Each row is a point on a tangle of strands that fork, close into loops and nearly touch. The rows are in no order.
In the rows, 100 means zero.
Two points are linked if the straight distance between their rows is under 75.4.
q_261: 86  114  72  134  112  113  86  108  77  142  103  124  95  130  98  81  106  74  87  81  102  93  107  110
q_647: 104  80  153  95  98  111  95  102  106  71  118  108  112  97  89  115  88  105  126  89  102  89  102  88
q_269: 98  111  73  96  66  119  98  110  93  93  105  78  107  98  98  94  118  129  103  93  100  82  107  96
q_15: 106  100  94  83  123  79  121  52  137  125  59  67  75  116  151  82  94  136  101  120  83  103  91  88
q_216: 73  109  100  126  103  102  92  115  90  102  100  99  120  111  80  120  84  94  92  89  103  55  112  103
q_879: 151  72  107  129  98  124  102  97  82  110  94  121  108  81  89  94  119  76  118  84  93  126  106  102
q_818: 96  93  91  107  97  84  76  142  66  88  92  94  110  97  99  117  114  87  103  88  103  87  119  137
q_455: 136  115  70  126  101  120  67  115  97  112  98  101  117  79  102  141  122  54  87  51  78  74  96  134
q_134: 74  102  99  80  111  95  114  107  69  91  125  105  105  86  86  88  93  94  112  119  110  89  106  88
q_167: 82  128  66  63  92  82  105  113  115  81  107  67  82  94  128  88  121  113  118  93  88  76  104  94
q_71: 143  95  92  82  91  112  124  81  90  95  80  96  109  104  103  113  83  116  109  124  101  94  106  87
q_617: 79  117  101  75  70  94  100  106  111  78  121  82  79  108  105  78  124  122  112  85  101  89  94  91
q_387: 62  94  116  114  98  78  109  81  90  98  95  126  82  79  72  79  108  111  91  124  124  117  55  90
q_436: 112  96  73  86  108  71  112  123  82  96  71  81  104  94  132  99  100  120  111  115  112  94  93  90
q_10: 131  113  101  61  119  91  89  101  155  89  112  81  96  127  115  108  120  102  116  89  88  77  100  89
q_132: 128  119  84  138  86  130  85  94  107  104  123  127  114  126  103  128  81  73  94  70  103  131  105  126
q_22: 133  83  78  112  110  105  76  87  112  125  60  104  118  100  98  120  129  124  118  112  100  78  95  110
q_114: 107  73  136  120  87  108  104  90  99  102  117  121  96  92  49  91  91  87  88  105  121  147  64  100
q_557: 108  88  115  92  94  99  94  97  79  96  114  81  134  109  89  97  118  85  135  99  80  79  100  92
q_652: 97  93  103  129  93  116  82  102  93  82  140  150  113  93  72  125  97  84  88  86  104  123  73  118
q_461: 117  64  154  117  95  108  101  104  104  112  91  103  86  89  68  72  68  97  87  102  118  122  91  96
q_126: 131  91  116  134  84  114  101  100  78  107  94  142  73  84  91  88  97  73  106  70  109  141  97  127
q_570: 111  115  77  67  106  100  111  74  122  110  87  65  114  115  132  103  93  136  91  130  92  88  114  84
q_82: 87  143  60  115  108  119  82  116  88  136  112  113  96  105  117  99  117  56  75  72  91  89  122  127
q_886: 58  102  85  97  93  67  84  146  66  90  106  120  100  94  94  108  99  87  79  103  113  95  109  124
q_498: 128  101  90  77  107  97  100  69  93  101  83  66  132  96  116  130  95  122  108  126  94  74  111  102
q_633: 108  88  114  148  107  133  81  85  90  97  143  134  107  89  93  134  80  67  91  64  89  110  96  97
q_143: 104  111  123  88  108  99  103  93  112  96  106  72  113  118  115  67  115  103  124  105  86  85  108  84
q_685: 132  104  78  121  120  108  72  77  64  130  96  105  108  96  113  145  121  99  96  73  106  97  111  125
q_275: 118  104  82  117  73  126  81  122  97  90  113  90  118  84  92  117  115  110  89  73  103  87  99  112
q_186: 66  92  132  89  98  88  93  85  65  87  142  113  102  96  77  88  100  109  90  116  115  99  89  101
q_785: 112  96  146  78  112  103  120  63  112  100  65  87  80  92  120  107  80  119  110  108  97  87  130  75
q_83: 103  98  89  104  125  105  126  89  99  113  86  67  85  80  115  87  91  117  132  116  110  121  106  88
q_956: 93  103  53  94  94  93  107  138  88  107  69  79  117  92  122  106  108  107  89  114  98  94  115  105
q_199: 66  142  80  124  94  88  76  128  94  119  119  130  107  106  96  88  109  56  50  88  105  114  88  140
q_73: 71  105  107  85  93  84  129  106  115  83  98  109  96  113  105  81  65  125  93  133  110  123  103  87
q_20: 111  89  78  101  109  110  104  71  119  135  64  84  89  104  105  111  120  137  117  116  107  87  96  81
q_2: 100  87  96  67  62  96  85  128  106  67  134  77  119  105  79  116  109  76  95  96  76  76  76  106
q_819: 76  126  100  132  88  110  52  116  108  100  132  142  123  112  100  110  109  51  60  66  90  107  86  138
q_422: 146  80  120  57  112  98  101  100  133  85  114  97  83  136  106  103  101  98  125  108  93  98  88  88
q_224: 108  112  86  86  99  105  130  68  120  120  100  68  62  130  112  76  84  118  113  106  91  94  93  69
q_854: 84  116  91  128  113  103  81  123  92  118  104  99  126  118  74  130  97  53  93  73  107  81  117  128
q_255: 121  114  70  111  90  115  87  129  84  111  97  79  120  82  91  138  120  77  73  62  103  84  114  119
q_234: 137  89  106  105  96  95  100  117  89  82  79  118  113  92  103  114  86  106  105  111  107  91  108  102
q_190: 96  102  103  126  69  114  81  115  83  76  132  120  130  80  80  116  108  86  85  72  86  95  88  109
q_742: 111  78  127  127  92  107  90  96  93  108  100  148  68  79  62  77  83  79  84  91  117  144  74  130
q_273: 79  109  118  104  90  100  125  99  128  97  82  108  71  103  95  78  98  127  107  94  112  84  85  60
q_123: 96  103  85  121  96  101  91  110  74  103  116  146  91  91  82  103  94  97  95  95  115  103  95  118
q_111: 64  118  131  64  97  54  120  72  109  78  123  105  86  126  101  77  103  95  98  112  105  116  80  82
q_382: 94  116  120  63  114  87  95  120  157  74  124  101  108  123  99  107  104  92  112  101  86  82  101  89
q_407: 147  74  125  109  116  129  102  70  99  127  69  101  124  82  103  107  87  103  92  119  87  108  126  103
q_970: 132  96  97  129  108  115  89  71  84  111  85  90  104  77  107  127  118  118  124  82  113  112  109  117
q_903: 100  135  52  64  116  80  113  87  137  107  104  68  86  131  156  94  115  110  75  93  68  84  108  76
q_147: 100  94  96  118  104  112  108  110  117  116  64  106  98  104  98  92  111  127  104  106  107  80  101  65
q_777: 69  112  104  81  86  89  109  122  103  64  112  117  119  98  87  108  79  119  88  134  116  113  113  106
q_822: 136  81  89  95  100  96  75  115  106  88  76  94  129  111  102  133  111  107  116  103  88  76  93  114
q_952: 59  106  91  128  108  96  110  127  93  116  95  100  109  123  92  98  77  108  98  105  118  90  106  84
q_563: 131  68  121  139  106  109  71  100  81  70  118  98  109  89  110  128  85  105  125  75  97  116  100  121
q_566: 114  90  151  101  107  112  101  83  91  95  83  94  110  102  105  115  104  110  121  85  94  83  123  78
q_540: 141  124  91  136  99  127  96  85  78  126  107  113  107  115  113  98  84  84  89  88  103  126  119  128
q_206: 71  104  99  60  109  91  105  124  140  83  120  113  105  100  85  83  120  96  120  124  106  101  95  86
q_280: 66  99  154  67  90  84  100  85  95  76  123  114  105  126  84  97  105  97  104  107  102  99  92  81
q_392: 95  124  62  72  107  88  119  72  118  108  109  74  62  143  138  89  107  115  111  99  78  88  105  87
q_339: 53  113  118  76  107  71  137  76  125  80  106  103  70  106  111  63  71  104  89  127  101  130  79  73
q_943: 94  110  110  67  108  73  100  116  132  76  113  116  81  113  134  61  109  117  97  111  87  95  91  82
q_225: 84  99  67  84  129  94  139  83  109  92  94  65  82  89  140  79  72  115  123  114  82  120  95  69
q_85: 152  88  119  60  125  93  109  74  129  101  85  75  78  110  123  98  98  107  121  112  94  110  102  93
q_512: 112  93  94  75  67  106  88  137  109  92  92  57  114  97  89  122  116  83  80  92  78  61  96  110
q_988: 109  72  148  101  82  101  98  74  90  81  120  113  81  95  81  79  73  102  111  111  88  95  69  106
q_370: 111  115  128  79  123  75  107  87  125  103  108  85  78  128  139  57  104  107  102  106  83  101  106  80
q_454: 107  98  92  96  106  87  117  131  92  84  78  114  96  80  110  94  112  110  125  101  121  107  105  91
q_58: 97  123  68  103  94  121  69  120  88  114  120  120  96  83  98  131  113  42  63  64  80  70  114  136
q_40: 75  101  94  126  111  95  110  111  78  113  118  131  77  83  83  83  93  105  94  102  134  143  105  109
q_305: 98  126  76  63  126  67  109  60  142  116  80  69  99  126  161  110  115  131  86  114  82  97  103  86
q_364: 133  69  111  119  94  113  91  100  62  99  101  101  126  104  98  106  125  87  117  82  87  96  92  93
q_438: 101  109  64  62  93  102  104  123  122  102  85  66  120  103  118  103  112  115  74  115  93  79  118  78
q_958: 110  94  102  134  102  107  67  110  67  86  113  107  126  106  115  129  96  89  114  79  90  99  115  138
q_833: 120  106  86  108  93  118  93  84  93  107  92  59  108  88  107  100  131  136  123  90  109  105  108  108
q_421: 107  80  120  101  83  109  129  93  95  97  85  122  73  79  67  97  78  81  123  99  111  129  110  92
q_286: 99  92  82  129  94  118  79  121  78  132  102  100  126  134  86  93  113  93  88  102  96  98  112  111
q_683: 87  95  131  132  100  92  103  115  102  105  96  99  107  108  73  86  73  109  101  105  121  105  86  91
q_701: 37  119  78  107  101  82  83  129  77  106  114  121  108  87  84  102  109  82  47  108  117  118  98  128
q_977: 137  93  98  124  112  123  101  86  83  125  73  125  107  93  104  105  73  88  86  113  97  120  133  116
q_801: 114  81  119  95  125  117  104  64  108  122  58  100  90  72  106  104  84  119  110  126  98  95  134  99
q_486: 115  78  116  103  95  106  135  91  100  105  50  99  60  67  98  80  78  102  106  102  110  120  121  91
q_964: 67  107  75  72  121  91  128  104  104  90  120  90  80  94  115  86  85  104  123  122  101  96  103  74
q_827: 113  107  54  115  117  94  88  102  66  134  84  78  103  92  119  123  133  100  94  89  120  103  107  124
q_965: 76  108  99  121  72  103  62  134  95  91  109  121  122  87  84  110  124  64  78  68  73  94  107  136
q_351: 50  109  89  74  94  90  107  124  127  97  120  93  120  100  68  95  115  94  85  126  106  90  89  79
q_790: 117  103  91  74  101  99  93  117  109  110  72  59  129  89  102  119  121  102  74  102  88  56  111  94
q_627: 93  94  129  83  93  94  136  87  118  95  69  106  48  81  102  74  84  99  120  91  97  96  100  70
q_938: 115  67  139  128  98  116  90  87  90  76  104  116  93  86  89  100  73  99  121  88  91  104  97  114
q_194: 120  91  95  85  104  98  135  54  137  121  68  64  62  115  116  62  76  105  113  120  82  109  97  88
q_258: 88  99  90  129  119  107  116  113  79  114  101  90  74  72  106  83  76  112  110  106  121  133  116  106
q_298: 23  104  90  81  106  73  103  97  107  95  110  102  115  97  81  91  123  107  71  138  109  114  61  81
q_611: 84  93  125  90  73  100  91  118  105  61  127  116  132  99  76  122  85  105  77  108  109  121  93  103
q_531: 103  86  86  120  86  124  93  99  91  105  123  113  90  106  70  101  99  109  129  99  110  90  95  107
q_197: 25  90  94  100  103  77  129  82  97  97  94  109  92  97  85  82  100  113  93  125  119  140  59  79
q_901: 79  90  146  91  87  78  113  65  95  80  109  117  72  84  70  67  81  103  91  118  109  112  58  93

A piece is two or more points that can be reached from each other along the links. Count, over all rows, the pieces, the separate loops (a circle has one, a figure eight two, a Y none), the forks (points with three links) and the tips (points with one).
pieces | 3
loops | 2
forks | 10
tips | 12

How many points has the smallest loop of links through each point below? Write 0 if it is on no loop.
q_194 | 6
q_273 | 0
q_570 | 8
q_58 | 0
